Each row is a point on a landscape with many peaks, with its height.
A climber steps from a point to the highest of its 4 nearest points, and stops where none of them is higher. Distance is the straight distance between rows; heights are no part of it.
<954> h=29.6: [111  84  89  97  97  87  85 123 124 127  93  88  74  79  99 124  96 103
 117 124 132  92 111  71 105  87  87  99  82  93 126 110 101  58  78 121
 112  59 116  99  92]
<337> h=8.3: [110  54 115  41 122 110  93  70 110 108 106 123 131 103  90 114 110 130
 136 146 135  96  56 121  58  99 126 119  90  68 152  81  86  72  95 101
 123  62  68  82 114]
<1273> h=18.5: [ 71 103 109  82 111 160 131  83 127 107 118 135  98 131 129  82  96 105
  60  47  85 150 123  66  96 110 115 105 104 111  79  89  57 103 106 120
  96  81 141 117 103]
<564> h=47.8: [ 80 132 111 116 107  64  68 122  73  86  74  75  70  85  73  90 103  93
  94 122 104  45  91 147 129  91  89  80 134 113  89  82 117 100  86  94
 111 131 111  90 108]
<1345> h=55.1: [ 89 111 101 120 104  68  64 146  90 100  68  62  62  88  80 116 111  66
 103 119 106  57 136 101 141  94  82 105 127  93  95  84  88  51  68 125
 108  96 130  82 120]
<1133> h=34.3: [ 65  95 113  83  80  80  48 103  92 110  76 111 122  75  84  92 139 117
 132 164 117  58  71 154 115  24  93  81 123  45 139  90 113  92  86 134
 128 105 148  73 120]
<1061> h=53.9: [ 90  83  93  73 112  73  68 113 102 111  81 107  95  87  74 127 124 104
 113 125 121  58  72 109  89  50  78 106  95  55 138  63  86  64  89  96
 132  93 116  85 113]
<267> h=31.5: [ 90  86 113 128  79  92 112  69  87 112 101 112 110 121 112 115 103  99
 116 114  78 116  43 118 104 115 131 102  64 111 109 138 130 108  78 118
 110  90  79 103  80]
<1067> h=61.1: [ 85  78  81  76  91  83  77 102  91  70  79 100  76 114  68 134 132  67
 100  83  91  77 116 112 125 133  53 100 107  97 120  63 114 147  99  85
 101 108 113  86 122]
<491> h=19.5: [115  66 126  85 112 104 113  74 113 109 108 114 117 103  99 114  98 120
 126 118 114 119  60 107  85 106 112 105  55  88 130 101 132  69 103 102
 101  74  75  96 107]
<1529> h=29.5: [ 94  48  92  80 103 133 111  14 127  98 102 125 141 138  86 141 103 102
 108  70  89 150  50 101  77 116 125 113  55 115  95  92 106 114 124 100
 123  97  74  98  94]
<827> h=45.3: [129 160  95 167  82  95 111  85  77 103 126 110 115  97 133  45  43 142
 110 116 101  98  85  85 120  72 132  87 103 110  91 136 118  89 133  98
  94 109  74 111  77]
<393> h=43.1: [ 75 112 132  98 110  75  90 122  89  91  65  89  93  57  96  61 114 118
 104 138 125  60  85 150 106  71  73  93 129  86 105  97  95  81 101 104
 107 111 112  77 114]
<1590> h=1.6: [112  48  62  61 114  88  89 120 115 102  81 109  74 104  75 150 129  73
 116  79  93  91 104  77 108 100  93  98  88  82 122  84 106  80  96  99
  97  93 120  91 106]
<762> h=16.7: [ 83 111  82 104 105 146 114 106 106  87 109 111  89 113 102  88 104  92
  75  47  78 125 138  60 103 108 103 111 110 129  77 106  44 132  83 100
  98 107 128 113  95]
<68> h=36.0: [ 99  84  83 103  76  89 102  80  85  79 118 101 130 117 104  85 110  95
  94  87  84 118  88 103  94 109  75 101 108 123 100 109 132 149 136  84
  71 121  90  86  98]
<176> h=52.7: [112  93 137  89 112  98 132  86 126  76  86 108 112  59 114  47 101 155
 108 159 117  78  98 128  73  68 100 120 110  64 112 106  95  76 137  73
  83  96  70  71 138]
<1005> h=32.0: [104  93 100  42 151 103  98 102 114 102  88  94 108  92  93 114 110 100
 119 130 129  77  78 102  63  67 110  97  75  74 119  89  93  66  82  94
 127  86  79 108 114]
<958> h=53.7: [ 84  97 101 105  69 126 109 103  92 104 104 112 125 100 118 105  77  81
  91  65  53 130 102  76 110 105  94 107 118 139  69 108  75 160  71 143
 113  94 155  79  89]
<1381> h=26.1: [123  81  91 109 105  78  89 102 105 132 128 116  88 103  77 162  90  91
 130 124 111 108  72  84  92  65 123 115  64  74 142 109 112  77  83 123
 128  63  87 109  83]
<1217> h=44.6: [ 88  95 125  83  99  82  92  98  91  74  82  93 107  72 106  56 116 137
 104 146 119  69  72 156  86  61 102  97 116  74 123 112 108  91 101  84
  98  92 112  77 118]
<1049> h=45.7: [ 74  89 112 111  90  74  54 121 102 100  76  88  84  95  71 113 152  86
 105 144  86  42 106 132 132  67  61  87 127  71 123  53 119  95  79 119
 119 127 137  71 130]
<1535> h=46.0: [139 103  94 161  63  94 103 107  98 106 147 107 137 103 141  54  79 116
  96  81  67 159  91  66  93 114 112  93 101 118  90  99 118 107 134 102
  56  92  98  99  82]
<919> h=19.3: [ 99  82  57  61 131  91  61 127  94 116  91 107  56 107  67 160 119  78
  90  83 106  90 161  52 126 108  89 103 103  40 117  89  53  60  97  94
 109 104 129 101 124]
<368> h=18.0: [ 93  97 111  66 129 118 145  97 119 100  97 103  99  92 115  90  92 116
  83  91 125 104 117  92  81 102 112  93  79  90  85 108  83  76 129  64
  95 107  68 116 106]
<917> h=41.6: [ 92 109 121 117  79  77  80 139 102 130  80  80  96  58  87  69  80 136
 131 169 148  43  85 103 139  74  87  80 115  91 105 116 108  40 104 133
 119  86 120  84 103]
<867> h=23.6: [105  99 108 129  55 100 107  44  73 112 110 117 134 108 115 107 107 113
 113 117  86 129  44 129 139 123 113  78  89 127 115 134 145 146  85 130
 105 127  91 121  71]
<685> h=52.0: [ 94  74  96  79  92  79  73 133  86  94  72  80  71  89  85 135 135  84
 113 103  89  70 104 119 123 106  75  99 114  87 117  78 119 103  89  97
  97 113 131  87 116]
<451> h=14.6: [101 108  74  71 116 124 101  91  82  70  99 106 107 123  86 105 117  89
  74  62  81  93 116 109  93 136  79 102  98 111  92  71 100 151 116  58
  83 113  96 108 119]
<1263> h=42.3: [104 113 118 164  59 121 116  87  91 120 124 110 120 118 141  82  68 122
  95  95  54 160  80  83 115  95 120 105  90 128  85 108 118 123 103 117
  85  74 117 101  84]
<1377> h=29.7: [110  88  99  94  97  68  60 122  89 129  90  90  79  54  87 100  92 101
 135 162 121  80  78 101 113  60  87  95 104  76 130 115 117  60  73 131
 113  85 112  96 106]
<966> h=31.2: [105 119 117  75 140  94 110 119 113  98  86  79  88  75  88  84  94  98
  88 117 141  49 121 123  75  75 104  91 112  93 105  84  89  76  98  83
 104 121  73 111 111]
<311> h=24.1: [ 99 117 107 134  99 128 137  89 123 101 133 131 105 124 142  74  77 120
  80  71  75 159 106  57  91 105 127 112  82 105  76  84  77 109 117  98
  84  87  95 123 100]
<1483> h=34.5: [ 96  94  77  56 132 137 119  76 129 102  96 117 121 135  98 120  90  84
  91  66  95 150  74  87  71 115 114 106  59 114  71  95  91 126 107  85
 103  99  75 103  95]
<691> h=48.1: [ 96 134 113 135  76  94  97 104  90 121  87 101 108  90 102  90  64 111
 117 130  92  93  62  99 134 108 117  70  74 125  75 159 127  92  79 115
 112  87 110  97  68]
<1532> h=19.8: [106  79  57  94  87  65  68  93  80 123 121 103 101  83  72 159  76  67
 133 123  94  96  54  83 108  54 109  93  80  73 143 123 117  80  66 137
 122  75  97  95  96]
<677> h=25.9: [108 116 102 113 132 127 127  81 116 127  80 116 114 114 126  92  49  97
  98  95 114 112  68  90  64  81 136  83  83 114  63 111  88 121  80 114
 118 100  71 108  56]
<1121> h=29.8: [ 95 111 101  78 120  76  98 114  98  75  81  99  89  82  85  86 122  98
  87 103  98  53 102 117  96 108  88 110 100  99  92  82 105 107 103  50
  94 128  87 109 107]
<985> h=56.2: [110 105 115 114  86  59 118 106  79  96  99 106 120  62 108  62  96 132
  80 122 100  78  70 112 107  93  82  89 114  87 100 135 133 102 127  78
  82 100  89  99  96]
<177> h=50.0: [ 96 103 110 102 109  98 107 136 112 102  94  84  59  93 101 108 101  83
  98  78 100 108 144  76 118 115  88 106  87 110  76 116  78  85  94 117
 100  90 125 106  94]
<1321> h=28.8: [ 96 105 127 131  75 115 127  85 122 116  98 113  80 132 122 108  97  99
 124 103  76 141  93  72 117 116 135 108  46  99 101 107 118  85 107 117
 106  69 104 104  85]
<548> h=52.3: [104 104  79 131  45 100  95  99  67 114 106  94 133 101 107  95  84  92
  85  81  70 143  99 102 125 113  67  99 114 137  92 124 115 160  94 110
  74 109 151  79  99]
<278> h=23.0: [132 113 141 138  70  95 101  72  69 103 144 124 137 108 123  57  82 141
 121 149  74 132  45  99  99 114 125 103  97  99 135 135 142 112 128  89
  75 107  73  94  96]
<1088> h=24.2: [112 145  81 146  63 115  82  88  74 118 108  95 151  94 133  58  59 104
  78  95 101 142  69  84 121  88  92  79 127 125  65 130 110 155 100 119
  92 116 106 114  70]
<586> h=47.7: [105 110  89  82 121  88  84 103 104  95  73  87  85 105  97 103  95  85
 114  74 102  77 108 102  87  93 107  95  82 123  87 110 104 111  83  99
 119 110  93 103  87]
<789> h=19.7: [ 96 121 110  95 126 137 136  92 132 112 105 125  79 112 136  75  80 103
  84  77 110 125 134  70  92 112 137  99  70 102  48  94  63  73 104 109
  92  85  89 117  85]
<302> h=27.1: [113  71 107  50 123 123 132  71 121  94 113 121 132 130 108 118 101 113
  73  98  88 138  90  88  69 121 127  91  79  93  80  86  94  91 122  63
  78  98  74 105 110]
<121> h=40.8: [ 88  84 106 107  79 142 106  74 128 119  93 127 115 133 122 119  58  84
 111  69  61 149  94  80 110 114 121 114  79 120 104  91  96 133  66 148
 141  63 130 103  86]
<1351> h=28.7: [109  61  64  47 112  99  77  83  98 101  98 111 113  99  68 139 131  80
 121 107 114  86  65 116  97  73 102 102  80  84 135  85 111 104  89  97
 120  95  91  84 117]
<927> h=50.9: [ 76 108 101 125 108  88  63 121  69  80  63  71  65 118  68 141 107  70
 101  82  71  34 162 119 135 137  70 110 143 107  97  75  93  99  66 111
  99 111 114 106 122]
<1553> h=33.1: [ 91 110  72  78 133  92  57 118  85 114  89  91  60  93  60 149 101  83
  66 115 137  72 150  70 113  77  79 106 107  42 123  79  49  61  96 106
 116  91 112 123 129]
<360> h=54.3: [101 148 116 119 109  76 105 119  96  92  79  83  88  70 101  79  79  97
 101 100 109  62 100 125 100  93  95  80 116 126  58 128  98 110  77  95
 103 133  95  99  83]
<631> h=6.2: [109  54 133 106  81 103 123  75 105 102 130 114 104 117 119 127 123  96
 118  94  83 146  65  97  99 136 108 111  64 126 119 106 133  91  99 105
  95  75  91 109  78]
<63> h=40.6: [ 97 139  98 101 101  78  93 107  68  70  94  86 103  93  78  83 107 111
  72 107  90  51 107 143  97  91  73 112 142  85  99  64 109 136 116  65
  89 133  85  98 122]
<1573> h=35.7: [ 81  72  89  98 112 140 106  90 131 123  95 130  83 130 116 143 111  81
 113  51  82 137 150  50 110 110 126 105  77 102  95  93  62  82  72 138
 109  64 153  93 100]
<1020> h=4.0: [ 95  85  95  61 126 103 110 108 100  83 100  97  84 111  88 107 126  96
  76  83 103 104 115 105  86 125  89  96  86 103 107  88  84  96 127  53
  82 123 108  96 122]
<594> h=30.1: [ 94  93  95  96 109  98  90 126 126 119  80  78  52  84  83 127 137  80
  96 113 150  61 169  82 123  98  65 116 120  65 124  80  61  29  99 129
 122  98 116 123 110]
<1283> h=46.6: [110 113 128 105 106  88 105 128 126 123  90  74  72  65 104  55  63 128
 123 134 145  61  92 118 111  89 117  86  95 101  94 126 116  57 109 121
 115  77  74 100  83]
<671> h=42.2: [ 85 106 104  97 117  94 118 138 101  86 101  67  56  80 100  85 116  95
  73  87 133  83 171 100 116 123  92 113 125 121  77 105  71  59 114  89
  86  88 125 117 107]
<418> h=28.0: [ 97 112 137  77 124 115 109 123 132 115  82  87  97  60  85  61  87 123
 122 154 179  42 110 122  73  56 100 109 106  74 125  85  85  48 124 114
 114  92  87  81 109]
<1552> h=47.4: [113  68 100  81  97 112 116  34  84  81 134 122 152 106  98  99 114 107
 132  96 100 129  38 134  66 115 121 126  67 116 116 113 135 133 113 104
 111 114  72  98  83]
<280> h=38.7: [113 132 150 160  84 104 107  96  91 130  82 113  75 124 113 106  67 107
 126 126  82 133  75 109 141 120 146 101  54 114 116 126 136  85  95 127
 118  88  94 110  68]
<178> h=36.3: [106  99  81  91 108  73  75 133 109 133 103  89  59  71  68 149  89  84
  90 125 120  73 114  38 104  61  93 121  94  60 126 104  78  57  94 132
 124  62 102 118 110]
<263> h=45.4: [104 120  82 137  70 102 103 114  80  88 131  87 122  94 118  66  82  98
  96  82  77 123  95  78 112 113  75  88 122 113  76 112  96 136 113 114
  71 110 112 102  96]
<1029> h=55.6: [ 75 124  91 131  73 106  85 126  74  89  81  69  81 107  80  97  96  66
  93  83  76  91 138 105 130 132  64 103 133 153  63 118  90 140  73 125
  87 106 144  88 100]
<793> h=45.6: [106  61  78  71  79 102 110  71 107  98 114 122 119 108  87 129 123  96
 116  71  84 145  72 107  99 111  96 107  84 114 107 106 131 135  95  96
 100  92 101  99 107]
<597> h=22.5: [101  44  84  66  96 113 134  74 138 100  94 129 105 132 110 146 134  94
 105  58  88 157 114  79  96 134 111 109  67 112 103  92  94  86 120  87
  93  76 111  96 101]
<839> h=35.0: [ 91 142 116  97 122 110  75 115  82  70  98  89  90 116  79  90 123  99
  68  66 122  27 148 140 110 130  96 104 126  80  94  58  88 105  97  77
  85 131  69 102 137]
<821> h=40.7: [107  95 109  87 118  77 124 126  94  81 101  89  88  78 106  79 114 107
  93 102 107  80 109 103  86  92  87  94 107 103  75  92 108  83 122  73
  82 103  84 108 110]
<444> h=38.3: [ 98  79  94 100  94 103 100  93 123 122  99 104  96 122 105 135  82  73
 121  77  94 127  97  81 104  91 114  94  76 106  90 112 119 102  63 137
 118  94  95  97  82]
<628> h=28.9: [100 121 120  94 125  76  90 132 112  82  89  76  71  66  80  89  97  97
  95 112 149  46 122 119 103  72 103  91 109 110  85  93  81  69  91  97
 119  95  79 109  94]
<409> h=24.8: [ 98  79 122 104 104 112 102  73 123 111  91 104 117 122 109 111  87  96
 123 102 100 128  57 114  73 114 141 112  52 109 102 102 116  97  84 108
 120  87  81 110  70]
<1221> h=27.4: [115 116 128 121 126 117 115  71 136 131 101 113 107 125 113 101  79  92
 120 126 104 126  74  97  83  96 149 117  46 105 107 108 106  79 109 110
 111  74  62 129  69]
<1342> h=29.0: [115 107 133  71 139 119 128  81 130 117 108 107 111 108 109  83  73 104
 112 135 118 111  78  95  61  96 139 121  63  76 111 112  87  69 104  96
 101  64  45 100  96]
<1237> h=14.9: [118  87  97  95  88 109 126  58 112  77 117 127 126 113 112  94  84 117
 104 117  84 138  77  77  66 118 111 101  91  92  90 103 110 115 131  71
  79  96  63  98  99]
<85> h=61.4: [ 93 114 104 115 113  73  95 124  93  92  80  83  75  94  90 102 100  80
 105  79 105  73 111 108 108 120  83  97 113 123  69 117 107 108  74 101
  98 109 107  87  92]
<593> h=7.4: [ 99  77  91  31 129 112  92 101 109 102  66  98  89 132  79 135 132 109
  82  83 115 100 132  91  87 114 106  94  89  81 111  76  80  63 110  53
 100 113 101 112 124]
<24> h=27.8: [ 95  86  92  65 136 105 106 130 105 103  78  87  55 110  94 127 137  95
  79  71 136  77 157  76 116 125  97 101 100  90 105  88  66  37 110  92
 101  97 113 125 110]
<297> h=16.3: [ 74 107  83 110  91 125  88 108  87  99 102 109  96 120  90  95 106  80
  68  54  80 107 127  81 101 106  74 114 125 130  95 101  85 165 108  98
  92 134 126 102 111]
<1129> h=24.3: [107  68  96  58 108  88 100 139 123 104  85  93  70  97  88 117 120  91
 117 108 119  79 103  95  91  87  82 100  97  85 106  85  93  73 100  93
 114 101 108 106 100]
<96> h=21.1: [ 87 108 111 125  84 114 102  79 104 125  90 115 119 124 114 105  66 101
  98  96  77 130  49 123  96  86 123  96  69 120  74 123 119 140  68 129
 124  98  84 101  63]
<683> h=19.4: [ 98 125 100 153  83  87 124 135  82  95 120  84  79  73 118  58  85 104
  90  79  95 105 131  78 139 117 114 106 105 132  71 122  98  77 113 107
  79  85 123  93  70]
<1352> h=41.8: [ 92  78 105  62  66  64 101  78  80  95  88  89  99  85  80 108 117  95
 111 124  94  81  61 154 121  92  65  92 106 106 116 105 133 130  95  98
 111 121 116 100  94]
<1300> h=28.6: [112  74  95  75 120 115 111 108 132 124  96 111  93 102  85 132 102 104
 130 114 128  99  98  77  70  86 117  97  59  76 136  92  94  44 105 119
 101  62  65 109 105]
<322> h=39.4: [ 96  85 106  79 102  94 113 131 110  94  82  84  67  90 107 107 133  95
  87  84  97 110 151  79 114 123  76 121  99  98  81  89  82  69 108  88
  96  81 125  98 104]
<1391> h=34.8: [128 100  81 118  86  85  99  77  85  76 130  89 138  87 119  77  92 104
 101 109  67 136  94  82  73 111  84  89 124  95  99 100 127 115 130  76
  70 120  81  92 110]
<1606> h=34.0: [101 137  76 139  83  96  83 136  73  62 124  74 106 109  95  88 122  84
  74  82  86  90 144  96 105 125  60  92 146 116  80  90  82 140 100  75
  66 129 102  95 108]
<921> h=37.0: [127 109  76 130  82 124 107  73  97  92 133 103 140 114 124  80  87 109
  85  74  74 139 100  74  73 104 111  99 109 110  93  93 103 119 116  87
  70  98  98  96 102]
<582> h=12.5: [114 126  58 132  67 116  78  92  75  84 122  79 141 115 114  70  85  83
  87  91  91 129 117  68  88  98  76  86 144 107 115  96 104 159 103  85
  71 133  97  87 108]
<1505> h=38.6: [105 128  75 156  80 132  81 116  78  84 141  98 124  94 141  57  72  88
  77  73  81 132 123  68  85  95  98  85 152 121  97  99  79 126 100 117
  84 112 123  83  91]
<657> h=25.5: [ 91 125  78  78 159 131  81 110  90 103  84  92  60 121  85 133 105  93
  83  45 112  67 157  79 102 115 123  88 104  94  81  93  61 103  78  94
 114 113 109 115  93]
<189> h=26.8: [101  99  86  81  99 122  98  85 102  90 105 119  90 134 115 101 110  88
  72  43  83 140 128  78  91 125  89 107 104 110  68  93  67 146 110  80
  90  95 112 115 117]
<35> h=18.6: [ 94 105 106  65 139 107  81 117 105 105  60  83  81 117  95 130 135 114
  77 102 135  42 154 106 108  97  92 100 117  62 124  34  60  44 102  67
 114 121  98 105 123]
<1011> h=36.2: [117 112  95  92 103  96 117  73  85  91 100 112 127  97 116  93  97 111
 116 106  98 103  66 120  70  98  92 103  96 113  91 131 126 135 100  76
  90 107  84  97  86]
<850> h=36.5: [107 102 109 116  94  85  89 144 119 122  91  67  65  59  88 100 104 106
 102 146 164  56 142  92 109  78  84  98 122  79 110  89  78  39 106 122
 118  79 116 107 119]
<28> h=35.9: [ 88  86  92  39 135 102  96  92 103  92  85 100 113  87  89 118 113 105
 116 119 133  59  96 116  76  63  91  91  98  53 135  66  71  87  97  87
 109  99  87  87 120]
<1441> h=39.2: [ 97  66  89 107  72 120  94  58 119 125 107 118 124 139  89 161  81  87
 133  77  84 145  63 104 112 109 111 105  74 120 112  93 110 134  65 136
 138  90  99 101  84]
<797> h=17.4: [113  90  95  37 127 104 124  80 100  76 102 113 120 107  97 102 104 115
  94 101  93 102  90 109  76 106 114  91  90  82  94  96  94 104 128  43
  94 113  57  98 116]
<1400> h=44.2: [119 129  75 146  87 115 121 108  97 101 142 103 100  84 120  59  69 103
  84  86  79 126 112  71  92  82 111  99 129 111  67 113 102 107 118  86
  83 107  90 113  99]
<236> h=37.5: [100  53 106  83  93  85  98  66  86  91 103 101 134  96  92 129 117 114
 150 117 107 108  40 143  87 101 134 112  65  90 155 115 135  98  87 126
 119  84  70  93  94]
<952> h=34.1: [ 99  81 115  75  96  60  87 125 110 100  88  94  92  82  91 111 139 102
 113 132 131  77 102 119 107  83  76 105  95  80 117  73 114  78 101  96
 114 100 111  85 108]
<432> h=17.2: [ 89 142  94 111 119 128 104  98 104  89 111 102  94 108 109  87  69  96
  68  64 101 121 132  81  87 100 113  94 100 112  59 102  66 113  94 101
  93 111  92 115  83]
<235> h=54.5: [ 77 102  95 115  74  77  99 127  83 108  77  80  88  77 102 100  80  89
 106 109  83 101  88 101 141 116  90  87 100 121  62 144 120 117  77 124
  89 112 139  97  81]
<1212> h=41.1: [ 88  92  74  81 118 145  98  96 119 103  72 115  87 122 104 132  98  75
  89  42  84 124 111  77 100 105 110  95  95 107  66  86  73 121  97 113
 115 106 104 113  94]
<1563> h=54.1: [129 101  62 137  70 109 110  96 102  83 151  98 109 102 138  67 106  91
 100  76  76 138 128  59  87 120  91  95 134 109 102  95 107  98 133  72
  57 129  99 105 107]
<127> h=25.7: [119 153  72 147  78  93  91 104  83 100 125  93 140  82 118  57  60  97
  81  97  90 122 103  86  94  92  81  82 140 107  73 116 112 154  95  91
  80 140 110 100  90]
<5> h=38.4: [ 68  96 134  69 116  97  53 116 101  92  83 100 121  79  89  79 129  95
 111 155 112  48  97 153  71  44  82 102 122  63 127  77 103  90  93 101
 117 119 121  76 116]
<1519> h=31.6: [ 87 120 112  94 144 105  87 131  96  79  87  74  52 127  74 109 139  97
  71  71 115  40 169 118 126 136 113  93 136  98 114  79  68  59  91 100
  89  99  89 122 121]
<430> h=23.2: [ 98 116  93 125 113 115 104 118  88  93 126  97  82  92 108  86 114 101
  67  58 100 114 148  91 102 113  97  98 121 115  68 112  72 109 109  82
  72 118 115 108 103]
<1361> h=25.8: [ 96 142 103 135 113  83 105 103  69  62 127  72  71  88  75  79 100  97
  65  83 121  53 155 120 100 116 107 103 155 109  90  91  69 104 124  65
  70 124  84 128 122]
<1070> h=31.3: [113  94  67  85 132  76  73 110 114 114 103  95  76  83  77 135  85  88
 114 110 119  81  90  80  67  61 109  94  84  75 116 119  93  74  73 119
 123  72 102 112  92]
<1065> h=34.2: [ 89  99 115  95 100  80 109 134  97  89  92  80  71  77 107  84 139 116
  71  90  98  66 147 112 119 120  71 104 114  96 104  85  93  66 135  72
  86 114 114  98 131]
<371> h=24.4: [102  75  73  68 101 121 106  74 101  87 102 123 127 132  88 102  92  88
  89  63  86 144 105  82  71 118  84 106  92 116  82  83  92 173 135  71
  90 117  77  89 113]
<543> h=27.5: [112 103 157 119  92 106 104  92 114 125  95 110  82 103  97 103  96 105
 149 134 109 115  78 107  92  98 143 113  54  97 139 104 130  73  96 107
 128  70  69 104  75]
<429> h=33.3: [ 98 123  92 107 107 125 113  79 101  89  95 113 128 105 111  87  59  97
  86  86  81 117  75  93  83  82 107  90  95 120  58 113 100 148  97  97
 104 117  82 109  80]
<349> h=31.9: [ 81 102 107 111 111  71  69 139 126 137  79  85  87  80  85  85 123  92
 112 157 129  56  99 115 106  49  71 105 116  63 126  81  91  60  86 125
 116 101 141  84 122]
<965> h=47.5: [117  92 108 102 109 116 131  34 102  89 115 125 146 132 108 105  66 108
 101  94  81 136  39 101  54 101 136 115  76 105  87 117 108 137  99  98
 121 100  53 108  89]
<545> h=46.5: [ 75  84 107 125  73 134 122  99 116 120 118 122  87 130 148 107  88 101
  94  63  38 152 111  82 124 109 112 117  86 130  85  83  90 114  61 149
 100  62 153  85  94]
<1374> h=26.4: [ 92  99 115  77 132  95 105 132 104  84  77  89  84  87  79  90 135  96
  79 108 140  52 137 125  91  91  84 100 115  79 107  57  76  68 111  66
  94 126  91  98 135]
<1397> h=44.0: [102 101 116 126  62 102 103  89  92 126  90  95  98 110 104 114  66  97
 130 125  86 124  72  99 136 118 136  85  77 122  87 141 134 110  65 141
 117  93 111  98  68]
<1548> h=50.8: [ 95  99 100 135  48 111 110 111  99 126 106 100  98 109 113 112  86  98
  98  96  61 123  84  95 135 109  98  86 100 122  76 134 111 131  83 140
 101  95 117  91  75]
<7> h=33.2: [ 73  98 126  47 144 124  82  96 119  75  94  94 120  84  85  76 127 105
 113 142 120  50 122 137  65  51  96 103 121  46 136  56  54  82 116  79
 111 128 101  80 123]
<728> h=28.3: [ 88 106 118 126 119  82 106 124 104  80 101  59  64  80  84  80 133 112
  66  92 123  42 147 128 113 120  75 114 152  97  93  65  88  74 130  67
  87 121  85 107 117]
<1028> h=50.1: [ 98  95  85 104  90 142 109  62 113 104 116 115 127 123 125 109  84  93
  78  66  74 166  83  87  95  82  96 101  91 105  73 100  94 150  83 113
  96  91 100 114  95]
<258> h=26.3: [109  68 110 123  50  76 114  84  67 102 154 113 110 105 131  93 106 121
  95  97  73 138  82  99 115 131  84  95  80 122 108 111 137 106 140  92
  53  94  99 104  94]
<41> h=31.1: [118 105 110 114  92 111 115  82 110 104 108 112 110 126 116  92  75 100
 101  78  68 137  83  97  87 110  98 101  88 126  80 123 122 136  85 107
  90  94 102 110  86]
<1450> h=45.5: [106  80  75 106  67  84  91 108  69  86 113  89 110 104  96  92 121  96
  91  76  73 107 109  94 108 127  60 102 116 110 100  91 114 132 119  82
  62 116 129  95 109]
<1404> h=62.5: [ 89 107 114 121  96  49  95 159  95 103  65  66  43  80  95  89 113 107
  81 108 138  55 137 108 152 121  82 105 147 112  87  92  78  42 106 111
 105 104 123  97 112]
<603> h=54.6: [ 90 125  84 123  82 100 100 100  75  92 110  97 124 101 111  88  80  91
  87  73  79 120  96  85  92 101  90  78 115 134  73 125 104 152  89  97
  77 106  95 108  72]
<1346> h=36.6: [109  98 122 113  93  85 125 104 105  93 104 100 100  98 119  82  90 118
 100 105  86 128  71  95  98 100 115 100  82  99  97 118 127  87 116  88
  89  80  92 113  92]
<784> h=35.4: [ 75 116 110 113  89  95  78 111  77  74  97  92  83 112  86 102 137 107
  69  85  78  20 126 148 117 136  59 114 133  86 109  53 101 113 119  77
  88 128  98  96 136]
<557> h=18.3: [ 85  86 117  84 114 102  84 123 112 103  83  79  82 124  93 101 158 109
  75 123 123  55 141 124 117 105  89 109 114  61 126  46  77  57 123  58
 106 129 108  87 131]
<353> h=49.6: [106 138 109 125  98  70 118 107  70  94 101  85  96  66  96  41  63 120
  92 139 116  58  91 124 127  84  91  83 119 114  74 145 122  79 108  98
  89 116  77 108  81]
<1344> h=32.1: [ 97 105  80  76 127 110  81 115  97  87  70  94  80 117  72 133 112  89
  72  57 111  81 132  98 108 119  90  98  91  99  97  79  71 131  87  84
 115 115  95 102 121]
<980> h=40.9: [ 97 118  69  96 124  81  63 121 110 115  90  80  79  91  57 125  95  73
  94 124 113  50 112 111  95  71  85  88 102  77 106  86  89  73  61 114
 125 103 117 113  99]
<763> h=16.5: [119  66 133  89 102 107 111  58 123 118 114 129 114 115  97 134 113 101
 121 108 103 139  71 105  77 126 138 127  36 116 127  91 117  66 110 105
 115  61  74 106 103]
<609> h=53.1: [115  85 119 102  92  69 111 144 102 114  80  82  75  68 113  91 114 109
  92 107 107  85  98 106 130 100  71 105 114 110  87  94 127  77 109  87
  86  95 116  93 107]
<830> h=31.8: [101 140  81 125  94 154  99 109  95  81 149 122 116 104 131  46  81  85
  75  32  75 141 134  57  88  82 116  96 166 125  87  71  48 129  92 119
 101 101 116  96  89]
<95> h=25.4: [131 121  69  78  75  88  98  41  56  72 133 119 151  91 110  79  81 115
 113 134  86 113  56 121  72  94  87  76 125  86 117 142 134 152 113  82
  76 130  80  94  86]
<287> h=27.9: [ 98 149  70 147  96  96  86 127  72  71 121  98  90  92  87  79  91  88
  63  58  94  94 141  98 113 123  90 101 148 128  62 107  77 131 107  84
  80 125  95 104 108]
<220> h=34.9: [121 121 128 110 106 107 133  58  97  91 116 117 131 113 110  78  78 121
 110 140  96 135  70 102  66 105 160 124  68  86 121 107 119 104 120  86
  90  91  47 108  96]
<1379> h=34.4: [ 98  75 103  77  85  74  89  88 104 109  71 104 110  87 101 110 111 103
 127 123 101  86  51 116  96 103  97  90  88 105 114 121 133  84  76 121
  99  96 102  95  85]
<446> h=46.1: [100  98 108 123  52 109 124  99 107 100 128 106 105 118 135  94 109 107
 102  66  64 156  97  65 122 120  98 115  95 118  74 117 108 120 116 116
  72  73 127  86  95]
<194> h=26.0: [111  49  84  82 108  93 101  52 113 126 110 120 121 103  79 162 112  93
 151  86  99 123  66  95  79 111 127 129  55  96 140  83 123  79  88 114
 121  80  82  99  89]
<688> h=36.4: [111 150  72 166  80 119 107  92  80  98 119 109 124  99 119  59  49 106
  97 103  84 138  71  97 105  84 128  75 103 110  69 141 118 130 103 110
  99 117  80 112  66]
<1296> h=57.6: [ 96  77  88  68 109 105 118  57 103  86  95 111 144 119  93 121  96  96
 113 102  93 118  59 120  61 104 102 100  98 119 111 106 112 139 111  79
 100 119  78 101  93]
<190> h=45.0: [102 105  82 100 112  76  60 135 109 117  86  71  71  80  60 132  90  79
 106 115 134  65 130  63 112  78  83 102 118  82 113  93  77  65  76 128
 126  89 115 102 110]
<1347> h=56.3: [ 91  69  67  89 101 116  93  99 115 110  91 111  94 120 105 142 101  61
 120  57  68 136 110  81 114 112  95  89  86 103  95 100  81 123  69 123
 130  90 145  83  87]
<468> h=46.3: [ 97  71 110  89  72  67 116  84  81 101 113 113 118  83  98  84 116 137
 117 131  89 101  40 138 112 119  90  98  88  98 131 131 153 116 106 104
  81  97  95  96  92]
<488> h=37.4: [104  91 144  84 102  91 130 104 126 110  93  98 108  82 107  66  81 125
 125 153 134  77  78 117  81  91 122  95  75  95 130 125 110  60 107 100
 111  71  78  81  90]
<428> h=42.7: [104 105 123  76  88  82 115  67  69  65  95 115 141  51 107  51 113 131
 109 158  89  93  50 142  87  81  99  93 129  84 116 137 127 135 115  63
  89 107  83  84 103]

For each start below, name the point where the climber stops.
<1381> -> <1404>
<409> -> <85>
<1361> -> <85>
<35> -> <85>
<1532> -> <1404>
<1321> -> <85>

Call two points neighbours if one is among the 4 nearest of the other. Go from one point of each pair to the other, from neighbour to neighbour, staying as high as possible. Name the lowest point that can't be avoided.
<85> and <958> -> <1548>
<1296> and <1347> -> <1441>
<985> and <603> -> <353>
<958> and <603> -> <548>
